The views of a scene show one set of named points, each view turned or mirrored, and shifted as a whole, with a little noise and some points left out.

Scene 1
View 1
med: [2, -7, -2, 0, -13, 4, 6, 15, 3, 11, 19, -11, 10, 0, -5, -8, -13, -14, 4, -5, 6, -7, 0, -9, -4, 7, 6, -2, 2, 12, 4, -1, 4, -3, 13, -3, 5, 3, -7, 6, 3, -9, -6, 7, 11, 9, 1, 20, 9, 8, -1]
funim: [-3, -9, 6, 6, -10, -8, 9, 12, 10, 21, 31, -9, 16, -2, 6, -26, 6, -34, 13, -21, 20, -25, -6, -3, -1, 12, -7, 13, 8, 3, -2, -11, -5, 16, 12, -6, 9, 1, 1, 13, 19, -10, -24, 22, 23, -2, -13, 26, 9, -1, 10]
Mib: [-3, 0, 0, 0, -10, 3, 5, 14, 2, 9, 21, -13, 11, -1, -4, -10, -10, -17, 1, -4, 6, -10, -5, -7, -2, 6, 4, -3, 3, 10, 1, -2, 0, -1, 16, 0, 3, 6, -10, 10, 5, -16, -11, 10, 10, 6, -1, 24, 4, 6, -1]
sokad: [-5, -5, 1, 2, -10, 0, 10, 21, 3, 18, 31, -11, 15, -2, 0, -25, -3, -26, 10, -14, 15, -17, -3, -7, 1, 7, -1, 1, 7, 16, 1, -6, -4, 6, 11, 0, 4, 8, -5, 13, 13, -17, -22, 22, 14, 0, -3, 31, 9, 0, -1]
Zaf: [8, -4, -2, -2, -13, 3, 0, 1, 1, -3, 6, -12, 2, 0, -13, 10, -17, -2, -6, 6, -2, -2, -7, -7, -8, 4, 12, -4, -1, -1, 5, 6, 12, -10, 18, -5, 8, -2, -12, -2, -7, -1, 8, -11, 10, 15, 2, 8, 5, 13, 1]
Logu: [8, -6, -6, -4, -14, 8, 1, 10, 3, 2, 8, -13, 4, 0, -10, 9, -21, 0, -3, 4, -3, 1, 2, -12, -6, 4, 13, -10, 0, 11, 8, 6, 13, -13, 18, -5, 5, 1, -13, -1, -9, -4, 5, -7, 8, 19, 6, 12, 10, 13, -4]
sato: [6, -2, 5, 1, -13, -4, 2, -7, 3, -9, 4, -12, 2, -1, -8, 10, -7, -8, -5, 2, 1, -8, -16, -3, -7, 8, 7, 7, 0, -17, 0, 2, 12, -3, 18, -9, 11, -5, -6, -1, -1, 2, 6, -13, 18, 11, -5, 5, 2, 12, 9]
Lefo: [7, -6, 2, 1, -13, -4, 5, 1, 4, 1, 11, -9, 6, 0, -5, 3, -7, -11, 0, -5, 5, -9, -8, -5, -7, 8, 6, 6, 0, -8, 2, 0, 9, -1, 14, -9, 12, -5, -5, 1, 0, 1, 1, -5, 18, 10, -5, 9, 6, 10, 7]
lov: [-11, 5, 10, 4, -8, -2, 5, 13, 3, 5, 29, -14, 9, -3, -1, -22, 5, -29, 2, -10, 14, -21, -18, 1, 3, 7, -3, 7, 9, -1, -5, -4, -6, 10, 13, 2, 3, 6, -6, 17, 18, -22, -16, 16, 16, -4, -8, 27, -2, 2, 6]
Zes: [-2, 2, 1, 0, -9, 6, 2, 14, -1, 2, 19, -15, 6, -1, -7, -7, -12, -12, -4, 0, 4, -8, -7, -6, -1, 3, 5, -6, 4, 10, 1, 3, 2, -4, 17, 3, 1, 7, -10, 9, 4, -17, -6, 6, 7, 8, 4, 23, 1, 9, -2]
raz: [6, -1, 0, -3, -13, 4, 2, 2, 1, -6, 7, -14, 2, -2, -10, 9, -15, -3, -5, 5, 0, -1, -9, -7, -6, 4, 11, -3, 0, -4, 2, 6, 10, -8, 17, -5, 7, -1, -9, 0, -5, -2, 5, -10, 11, 14, 2, 10, 2, 13, 0]
fose: [2, -9, -2, 0, -12, 3, 7, 21, 7, 20, 27, -10, 14, -1, -2, -17, -8, -21, 11, -14, 12, -12, 5, -8, -3, 9, 2, -2, 3, 19, 5, -5, 2, 3, 13, -4, 4, 5, -6, 9, 7, -11, -16, 18, 13, 8, -1, 27, 14, 3, -2]
Nuko: [9, -14, -6, -1, -15, 3, 5, 17, 5, 20, 20, -7, 12, 0, -6, -6, -14, -13, 10, -11, 6, -5, 9, -11, -7, 9, 7, -2, 1, 18, 9, -2, 9, -5, 14, -8, 6, 1, -8, 3, 0, -2, -9, 10, 14, 12, 0, 21, 17, 8, -2]
View 2
lov: [15, 14, 0, 8, 2, -19, -1, 2, 7, -7, 4, -10, -10, -3, 12, -5, 2, 8, -10, -19, 7, 10, 12, 17, -31, 21, 7, -4, 3, -4, -2, 10, 26, -2, 22, 13, 0, 0, 15, -5, -6, -1, 18, -14, -16, 0, -2, -2, -1, -8, -19]
Logu: [7, 11, -8, 5, -10, 6, -5, 2, -4, 5, 1, 17, -4, 4, -7, -7, -14, -5, -7, 21, 4, -6, 4, -6, -6, 7, 6, -12, 13, -15, -3, 13, 17, -1, -8, -12, 6, -7, 8, 2, -10, 10, -7, -7, 0, -9, -5, -8, -8, -12, 6]
Mib: [11, 10, -4, 5, 0, -7, -4, 2, 5, -5, 4, -1, -9, 3, 7, -7, 0, 0, -9, 4, -1, 0, 6, 6, -25, 10, 10, -10, 5, -4, -3, 6, 25, -3, 7, -1, 3, -2, 6, -3, -8, 1, 8, -12, -9, -3, -3, -7, -4, -12, -7]
Nuko: [14, -3, -7, 3, -5, -7, -3, 3, 7, 3, 5, 1, -10, 10, 10, -13, 3, -10, -11, 26, -8, -1, 2, 0, -28, 4, 14, -9, 2, 1, 2, 3, 23, -6, 1, -13, 13, -8, -6, -2, -7, -2, 0, -11, -11, 0, -6, -4, 0, -14, -4]
raz: [7, 11, -7, 4, -12, 3, -6, 3, -5, 9, 2, 17, 0, 0, -6, -3, -17, 0, -7, 14, 7, -1, 6, -2, -5, 11, 3, -10, 14, -18, -1, 15, 14, -3, -7, -9, 5, -9, 12, 6, -8, 11, -8, -5, -1, -10, -5, -3, -4, -12, 3]
Zes: [11, 13, -5, 7, -1, -2, -3, 1, 1, -8, 2, 4, -10, 3, 1, -6, -3, 1, -7, 4, -1, -3, 5, 5, -17, 10, 8, -12, 8, -9, -3, 6, 24, -1, 4, -3, 0, 1, 9, -4, -10, 3, 6, -12, -5, -8, -4, -10, -10, -9, -3]
sato: [8, 8, -3, 4, -17, -3, -4, 4, -4, 17, 3, 18, 5, -5, -5, 0, -21, 2, -8, 8, 14, 7, 8, 1, -6, 19, 2, -4, 17, -19, 0, 21, 8, -6, -2, -2, 8, -15, 17, 12, -4, 12, -10, -2, -4, -4, -7, 2, 1, -13, -3]
funim: [18, -1, 2, 5, 1, -26, 2, 4, 14, 0, 8, -15, -9, -1, 21, -9, 6, 4, -14, -7, 3, 15, 11, 18, -43, 19, 12, 0, -2, 7, 2, 7, 24, -9, 24, 9, 9, -7, 2, -1, -1, -7, 15, -14, -27, 10, -3, 5, 9, -11, -28]
Lefo: [10, 4, -3, 4, -13, -6, -2, 4, 0, 13, 5, 10, 0, 0, 2, -4, -14, -1, -9, 11, 8, 7, 9, 3, -15, 16, 6, -4, 11, -13, 1, 17, 13, -6, 1, -5, 10, -13, 10, 8, -4, 6, -5, -4, -8, -2, -8, 1, 3, -13, -6]
fose: [15, 3, -6, 6, 1, -12, -1, 1, 9, -5, 7, -7, -13, 9, 14, -12, 8, -4, -11, 11, -7, 2, 3, 7, -33, 7, 15, -8, -1, 2, 1, 0, 27, -4, 11, -4, 7, -2, -1, -6, -8, -6, 9, -16, -14, 1, -5, -4, -2, -12, -11]
Zaf: [7, 7, -7, 5, -12, 4, -5, 3, -5, 10, 1, 18, -2, 2, -8, -4, -17, -2, -7, 19, 7, -2, 4, -4, -6, 10, 4, -7, 13, -18, -1, 14, 13, -3, -8, -11, 7, -10, 9, 6, -7, 13, -10, -6, 1, -9, -6, -5, -5, -13, 4]
med: [12, 4, -5, 5, -5, -5, -5, 2, 4, -1, 3, 2, -9, 4, 6, -10, -2, -4, -10, 14, -2, -1, 3, 3, -24, 8, 10, -9, 5, -5, 0, 6, 22, -4, 3, -6, 7, -5, 2, -2, -9, 0, 2, -11, -9, -2, -3, -6, -3, -11, -5]
sokad: [16, 7, -2, 7, 5, -19, -1, 2, 11, -10, 6, -13, -14, 4, 17, -11, 10, 1, -12, -1, -4, 5, 7, 15, -39, 12, 14, -8, -3, 6, -1, 2, 29, -4, 18, 2, 4, 1, 1, -9, -8, -8, 16, -17, -19, 4, -3, -5, -2, -11, -19]
View 3
Lefo: [-2, 7, -10, 2, 23, -3, -4, -1, -3, -9, 6, -19, 7, 8, 2, 10, 0, 15, 6, 10, 1, 14, -2, -4, 6, 12, -2, -12, -9, 4, 0, 1, 9, -1, -20, 0, 0, 2, -1, 5, -3, -4, 2, 16, 12, 10, 7, 9, -2, 7, 3]
Zes: [-12, -2, -5, 7, 17, -4, 0, -12, -4, -8, 6, -23, -3, -4, 2, -1, 5, 21, 14, 18, -8, 4, -9, 9, 1, 16, -4, -8, -1, 7, 2, -7, 9, -4, -9, 1, -7, 8, 5, 1, 3, -5, -8, 0, 8, 1, -4, 5, 5, 5, -12]
Logu: [-4, 4, -7, 0, 20, -8, -5, -1, -1, -4, 5, -20, 1, 7, 4, 9, 7, 14, 7, 12, -5, -3, -4, 16, -1, 7, 1, -17, -16, -2, -8, -7, 11, -6, -14, -9, 1, -2, 0, -2, -2, -1, 5, 11, 0, -6, -6, 12, 4, 9, 0]
sato: [-1, 16, -11, 2, 25, -9, -10, 3, -1, -4, 2, -24, 7, 10, 1, 14, 0, 9, -2, 9, 3, 16, -1, -1, 3, 14, -4, -12, -18, 4, -2, 2, 7, 2, -23, -2, 4, -4, 1, 5, -5, -1, 3, 20, 13, 2, 8, 10, -7, 1, 0]
Zaf: [-2, 7, -9, 1, 22, -10, -6, 1, -2, -2, 3, -21, 3, 9, 4, 12, 4, 11, 2, 11, -1, 1, -2, 11, -1, 7, 0, -16, -18, 0, -8, -3, 10, -4, -18, -8, 4, -4, 0, 0, -4, 0, 6, 14, 3, -4, -2, 12, 2, 7, 3]
raz: [-5, 8, -8, 0, 22, -11, -7, -1, 0, -3, 3, -22, 1, 7, 4, 12, 4, 11, 2, 12, -3, 4, -3, 11, 0, 11, -2, -16, -17, 1, -7, -3, 10, -3, -18, -8, 3, -3, 1, 1, -3, -1, 3, 12, 5, -4, -1, 11, 0, 5, -1]
sokad: [-12, -14, -7, 12, 17, 10, 6, -15, -7, -17, 13, -17, 0, -7, -2, -11, 3, 36, 30, 20, -9, 14, -8, -7, 9, 18, -1, -3, 20, 12, 11, -5, 9, -4, -6, 17, -17, 19, 8, 9, 6, -8, -19, 0, 15, 22, 2, 0, 9, 12, -9]
lov: [-15, 4, -7, 15, 19, 2, 3, -16, -8, -12, 7, -28, 0, -10, -5, -9, 0, 24, 13, 21, -5, 23, -12, -8, 5, 31, -10, 4, 13, 19, 17, -4, 3, 4, -10, 17, -11, 18, 13, 9, 4, -10, -26, -4, 23, 11, 11, -1, -1, -3, -24]
funim: [-7, -8, -11, 13, 21, 12, 3, -9, -7, -21, 13, -15, 7, -3, -3, -8, -5, 34, 26, 17, -3, 28, -6, -22, 14, 23, -4, -1, 23, 12, 15, 0, 6, 0, -14, 24, -17, 20, 6, 16, 3, -10, -19, 7, 25, 31, 15, -2, 4, 10, -4]
Nuko: [-3, -17, -8, 3, 18, 5, 2, -4, -4, -16, 12, -9, 4, 5, 4, -1, 4, 29, 27, 13, -6, 1, -1, 3, 7, 6, 6, -15, 5, -2, -4, -5, 13, -10, -11, 4, -9, 8, -1, 5, 2, -4, -1, 10, 3, 16, -5, 6, 10, 20, 10]
fose: [-8, -17, -7, 8, 17, 8, 5, -10, -5, -16, 14, -14, 1, -2, 1, -7, 3, 34, 30, 18, -7, 6, -6, -1, 9, 12, 2, -7, 14, 5, 3, -6, 9, -8, -8, 12, -15, 15, 2, 8, 3, -6, -11, 4, 9, 18, -1, 3, 11, 19, -1]
med: [-7, -8, -7, 5, 18, 2, 1, -7, -4, -11, 8, -17, 1, 1, 2, -1, 5, 24, 21, 16, -6, 4, -5, 3, 5, 10, 1, -12, 2, 4, 0, -6, 9, -7, -11, 3, -8, 7, 2, 5, 2, -6, -5, 7, 6, 9, -2, 6, 6, 14, 0]
View 4
Logu: [2, 1, -10, -4, 9, -4, 6, -8, 2, 3, 4, -15, -2, 10, 4, -5, 20, 2, 2, -6, 6, 13, 8, 8, 2, 2, -4, -10, -11, 9, 10, 5, -3, -2, 5, -2, 13, -9, -12, 10, 0, 21, -11, 8, 2, 14, -4, 18, -12, 4, 12]
fose: [7, 11, -3, 8, 23, 0, -1, -10, 14, 17, 6, -6, -5, 15, 6, -2, -8, 12, 1, -15, 0, -13, 9, 10, 10, -8, -2, -6, -19, -5, 4, 5, 3, -9, 5, -7, -8, -5, -5, -1, 1, -3, -11, 0, -10, -3, 16, -4, -7, 16, -8]
sato: [4, -5, -4, -11, 5, 2, 12, -17, -7, 1, 0, -10, -13, -1, 6, -4, 18, 4, 4, -1, 17, 23, 24, -7, 8, -2, 2, -3, -19, 8, 1, -1, 4, 3, 6, 11, 26, -8, -5, 5, 4, 11, -3, 1, -7, 9, -2, 15, -9, 1, 16]
Lefo: [6, -1, -5, -7, 12, 1, 11, -15, -7, 4, 6, -7, -9, 8, 6, -4, 15, 5, 4, -6, 13, 14, 19, 0, 7, -4, 0, -7, -21, 6, 1, 1, -2, 2, 7, 5, 18, -9, -8, 6, 0, 13, -9, 7, -8, 7, 2, 11, -8, 2, 12]
Mib: [4, 4, -5, 3, 14, -3, 0, -8, 17, 13, 0, -12, -5, 8, 4, -3, 1, 9, -2, -12, 3, -2, 11, 5, 10, -4, 1, -3, -13, -1, 8, 3, 5, -8, 1, -1, -2, -4, -5, -1, 1, -1, -7, -5, -8, 2, 7, 4, -9, 14, 0]
sokad: [6, 9, -3, 11, 22, -1, -3, -8, 23, 19, 1, -8, -6, 11, 6, -3, -12, 12, -2, -16, -1, -15, 12, 4, 13, -11, 2, -2, -16, -10, 5, 2, 10, -13, 0, -2, -8, -1, -3, -8, 3, -14, -6, -11, -15, -6, 19, -9, -7, 20, -11]
Zaf: [2, -1, -8, -6, 7, -1, 11, -10, -3, 2, 4, -12, -5, 6, 4, -5, 20, 2, 3, -4, 10, 19, 13, 4, 2, 0, -4, -7, -13, 9, 6, 2, -4, 1, 6, 1, 16, -9, -11, 10, 0, 21, -10, 7, 2, 13, -5, 19, -11, 1, 15]
funim: [10, 5, 5, 5, 23, 5, 0, -16, 14, 18, 2, 1, -14, 6, 9, 0, -18, 16, -1, -15, 6, -13, 22, -5, 20, -14, 6, 0, -28, -11, -4, -3, 13, -9, 3, 6, -1, -1, 0, -10, 7, -21, -3, -13, -24, -12, 25, -15, -5, 17, -9]
lov: [6, 2, 0, 3, 14, 2, -3, -12, 25, 15, -9, -13, -9, -1, 5, -2, -9, 11, -4, -11, 5, -4, 20, -7, 17, -8, 7, 2, -13, -8, 5, 1, 19, -13, -3, 7, -1, 3, -1, -11, 9, -19, 3, -22, -19, -6, 13, -5, -8, 18, -2]
Zes: [2, 3, -7, 2, 11, -1, 1, -6, 18, 10, -2, -18, -5, 7, 3, -4, 7, 5, -2, -9, 2, 4, 9, 6, 7, -1, 0, -3, -6, 1, 12, 6, 6, -8, 1, -3, 1, -4, -8, 1, 2, 5, -6, -5, -5, 8, 2, 9, -10, 13, 5]
raz: [1, -2, -7, -5, 8, -1, 9, -10, 0, 1, 0, -15, -6, 5, 4, -5, 19, 3, 3, -3, 12, 18, 13, 2, 3, 1, -1, -6, -12, 9, 6, 3, -2, 0, 6, 3, 16, -7, -9, 8, 1, 18, -6, 5, -1, 11, -4, 18, -10, 3, 14]
med: [5, 7, -7, 3, 17, -1, 2, -9, 9, 11, 4, -9, -5, 12, 5, -4, 2, 8, 2, -11, 3, -1, 9, 8, 8, -5, -1, -7, -17, -1, 8, 4, 1, -6, 6, -4, 1, -7, -7, 3, 0, 6, -11, 1, -6, 4, 8, 4, -9, 11, 0]
View 5
Mib: [9, -11, -3, 6, -1, 4, -9, -3, -7, -14, -4, -3, 4, -3, -1, -4, 2, -5, -6, -2, -7, -3, -8, 0, -2, 12, 6, -1, -7, -4, -3, 2, 8, 1, -23, 1, -19, -15, -5, -2, -20, 15, 4, -2, 2, -11, -3, -5, -1, -5, 6]
lov: [13, -13, -13, 10, -1, 4, -2, 17, -7, -18, -17, 1, 13, -16, 1, -4, 6, -4, -14, -5, -3, -4, -16, 0, -7, 14, 14, 13, -4, -11, -5, 5, 9, -5, -35, 7, -20, -13, -6, -1, -30, 7, -4, -9, 6, -11, -17, -8, -3, -7, 15]
Lefo: [2, -13, 1, 10, 1, 10, -12, -7, -16, 3, -13, -8, 0, 2, 2, 9, 2, -7, -9, 0, -1, -14, -6, -7, 3, -4, 6, 2, -6, 7, -13, -6, 5, 4, -11, -4, -15, -10, -1, -1, -6, 4, 8, 1, 5, -7, 10, -4, -12, -8, 12]
med: [5, -10, 2, 4, -1, 7, -13, -7, -5, -13, -3, -6, 0, 4, 0, -5, -1, -3, -5, -2, -7, -7, -9, -4, 2, 10, 2, -2, -7, 1, -7, 1, 8, 3, -21, -3, -20, -11, -1, -4, -16, 16, 7, 3, 1, -14, 3, -2, 1, -4, 5]
sato: [4, -16, 1, 12, 3, 7, -13, -12, -24, 12, -15, -7, 3, 2, 1, 18, 3, -10, -13, 1, 2, -15, -2, -7, 2, -12, 9, 5, -7, 8, -14, -6, 0, 4, -5, -2, -13, -11, -4, -1, -4, 2, 9, -3, 4, 0, 13, -8, -17, -12, 16]
Nuko: [0, -7, 5, 1, 2, 10, -15, -6, -2, -17, 0, -11, -4, 9, 2, -13, -3, 0, -3, -5, -10, -9, -10, -9, 4, 13, -3, -8, -6, 5, -11, -4, 14, 4, -21, -6, -21, -10, 3, -4, -13, 16, 8, 8, -2, -20, 8, 2, 4, -2, 2]
Logu: [4, -13, 6, 5, 0, 2, -18, -26, -16, 2, 2, -5, -4, 10, -2, 10, -3, -8, -4, 4, -4, -8, 2, -3, 4, -2, 1, -6, -11, 9, 1, 0, -3, 3, -4, -3, -14, -15, -7, -1, -3, 17, 13, 1, 1, -4, 14, -4, -6, -7, 6]
raz: [4, -16, 4, 9, 0, 4, -15, -21, -19, 8, -6, -6, -1, 7, -4, 15, 0, -8, -7, 3, -4, -10, 1, -2, 3, -5, 3, -2, -11, 9, -4, -3, -1, 2, -3, -1, -14, -15, -8, -3, -2, 12, 11, 0, 3, -1, 12, -5, -10, -9, 9]
fose: [5, -8, -1, 2, -1, 8, -11, 5, 1, -24, -4, -7, 1, 0, 2, -17, 1, 0, -6, -6, -9, -5, -15, -5, -1, 19, 2, -4, -7, -1, -7, 0, 15, 4, -33, -2, -23, -12, 1, -4, -24, 15, 3, 4, 1, -22, -2, -1, 6, 1, 2]
funim: [7, -8, -8, 5, 1, 14, 1, 28, -2, -24, -23, -6, 10, -13, 5, -15, 6, 1, -16, -9, -4, -8, -23, -8, -4, 14, 12, 10, 0, -8, -20, -3, 21, 3, -39, 1, -23, -6, 8, -2, -29, -1, -4, -2, 6, -21, -12, -4, 0, -5, 13]
Zaf: [2, -15, 6, 7, 2, 6, -18, -23, -18, 8, -3, -7, -2, 9, -2, 13, -1, -8, -3, 4, -4, -11, 1, -4, 7, -7, 4, -3, -10, 11, -5, -3, -2, 3, -2, -5, -14, -12, -6, -2, -1, 11, 13, 0, 2, -3, 16, -6, -11, -8, 8]
Zes: [9, -15, -3, 6, -1, 2, -12, -10, -10, -11, -3, -3, 2, 0, -4, 1, -2, -4, -5, 0, -6, -3, -4, 2, -1, 10, 5, 0, -9, -1, 4, 6, 1, -1, -20, 3, -17, -17, -8, -2, -18, 20, 4, -1, 2, -7, -1, -6, -2, -6, 7]
sokad: [6, -7, -7, 3, -1, 9, -5, 18, 2, -30, -11, -4, 6, -8, 5, -22, 3, 2, -11, -10, -10, -5, -18, -5, -4, 21, 6, 3, -3, -7, -11, 1, 20, 2, -40, 0, -23, -12, 3, -3, -30, 10, -2, 0, 3, -23, -11, -2, 5, -2, 6]
View 6
Logu: [13, -5, -9, 11, 5, 13, 11, 7, -1, 8, -3, -2, -4, 6, -7, 12, 0, 13, -2, -2, 4, -7, 5, -9, -1, 10, -1, -2, -12, -5, 3, 1, 7, -3, 10, 7, 2, 0, -4, -5, 3, 8, 0, 8, 5, 8, -3, 0, 1, -16, 1]
Nuko: [4, -11, -7, 27, 2, 5, 15, -4, 2, 13, 7, -6, -14, 6, -7, 6, 12, 6, 3, -17, -5, 12, 12, -1, 7, 11, -9, -13, 0, -3, -2, -11, -2, -10, 5, 4, 5, 6, 3, 17, 1, 8, 6, 1, 6, 9, 5, -15, 14, -16, 8]
raz: [10, 0, -8, 9, 6, 12, 9, 11, -2, 6, -6, -3, -7, 6, -8, 7, -2, 13, -2, 1, 8, -7, 5, -9, -5, 7, -2, 2, -9, -6, -1, 1, 2, -3, 11, 8, 3, -2, 2, -6, 2, 7, 0, 7, 4, 13, -6, 2, -6, -17, -2]
med: [3, -10, -7, 19, 4, 5, 8, 0, 0, 11, 0, -7, -11, 5, -5, 3, 3, 5, 2, -10, -7, 9, 9, 1, 0, 8, -1, -8, 0, -3, 0, -9, -4, -8, 4, 2, 7, 1, 5, 12, 1, 0, 7, 1, 5, 11, 4, -11, 10, -13, 3]
sokad: [-8, -19, 2, 23, 1, -2, -3, -5, 2, 14, -1, -13, -17, 0, -3, -7, -1, 0, 7, -14, -22, 23, 12, 10, -2, 0, 2, -10, 14, 0, -3, -18, -18, -14, -2, -5, 11, 3, 15, 25, 2, -8, 13, -5, 1, 15, 7, -21, 15, -5, 4]
Lefo: [2, -1, -6, 12, 6, 10, 12, 12, -4, 6, -6, -6, -13, 7, -9, -1, 3, 10, -1, -6, 9, 7, 7, -6, -4, 3, -6, 1, -1, -6, -7, -3, -7, -6, 7, 7, 8, -2, 8, 2, 2, 10, 3, -2, 8, 19, -5, -2, -9, -19, 1]
funim: [-15, -14, 1, 21, 6, -3, 0, -1, -4, 11, -5, -17, -25, 1, -6, -17, 1, 0, 5, -15, -9, 35, 14, 10, -4, -5, -5, -6, 22, -2, -12, -21, -28, -19, -4, -3, 16, 1, 24, 30, 0, -2, 12, -14, 5, 22, 5, -19, 4, -11, 5]
fose: [-1, -16, -2, 26, 1, 0, 6, -6, 2, 16, 3, -11, -14, 3, -4, 0, 4, 2, 4, -14, -16, 19, 13, 7, 4, 7, -3, -12, 7, -2, 1, -14, -12, -14, 2, -1, 7, 4, 10, 22, 1, -2, 10, -2, 4, 10, 7, -20, 17, -10, 6]
sato: [3, 2, -8, 6, 9, 12, 11, 18, -6, 3, -9, -6, -12, 5, -11, 1, -1, 14, -3, 0, 16, 1, 4, -10, -7, 2, -4, 7, -4, -6, -9, 0, -7, -2, 9, 10, 6, -6, 8, -6, 3, 12, 0, -1, 9, 22, -7, 5, -17, -21, -1]
Zaf: [11, -1, -9, 10, 6, 14, 13, 12, 0, 6, -3, -1, -4, 7, -8, 10, -1, 14, -3, 0, 8, -6, 3, -10, -3, 9, -2, 1, -10, -7, 0, 2, 6, -2, 13, 9, 2, -2, 0, -8, 3, 9, -1, 6, 5, 13, -6, 2, -5, -19, -1]
Mib: [0, -12, -1, 14, 3, 4, -4, 2, 2, 9, -6, -10, -9, 2, -3, 1, -7, 6, 4, -1, -12, 6, 5, 2, -6, 2, 5, -3, 3, -2, 0, -8, -6, -5, 3, -1, 7, 0, 9, 6, 3, -6, 8, 1, 1, 12, 2, -9, 5, -8, -2]
lov: [-11, -16, 2, 14, 6, -2, -13, 3, -3, 8, -12, -17, -19, -1, -5, -14, -10, 2, 8, -4, -16, 24, 7, 11, -13, -6, 7, 0, 16, 0, -6, -14, -23, -12, -3, -7, 13, -2, 23, 17, 0, -13, 11, -7, 1, 20, 2, -12, 1, -5, -2]
Zes: [3, -11, -2, 14, 3, 5, -3, 1, 2, 10, -4, -9, -7, 1, -4, 4, -6, 7, 4, -3, -12, 4, 5, 1, -6, 6, 6, -5, 0, -2, 2, -7, -3, -5, 6, 0, 6, 0, 6, 4, 3, -5, 6, 4, 0, 10, 1, -8, 7, -7, -2]

Which points are out of place in each view (at most two, in the order of its rows)? Write - if all are in place.
view 1 | Logu
view 2 | -
view 3 | lov
view 4 | Lefo
view 5 | sokad
view 6 | Mib
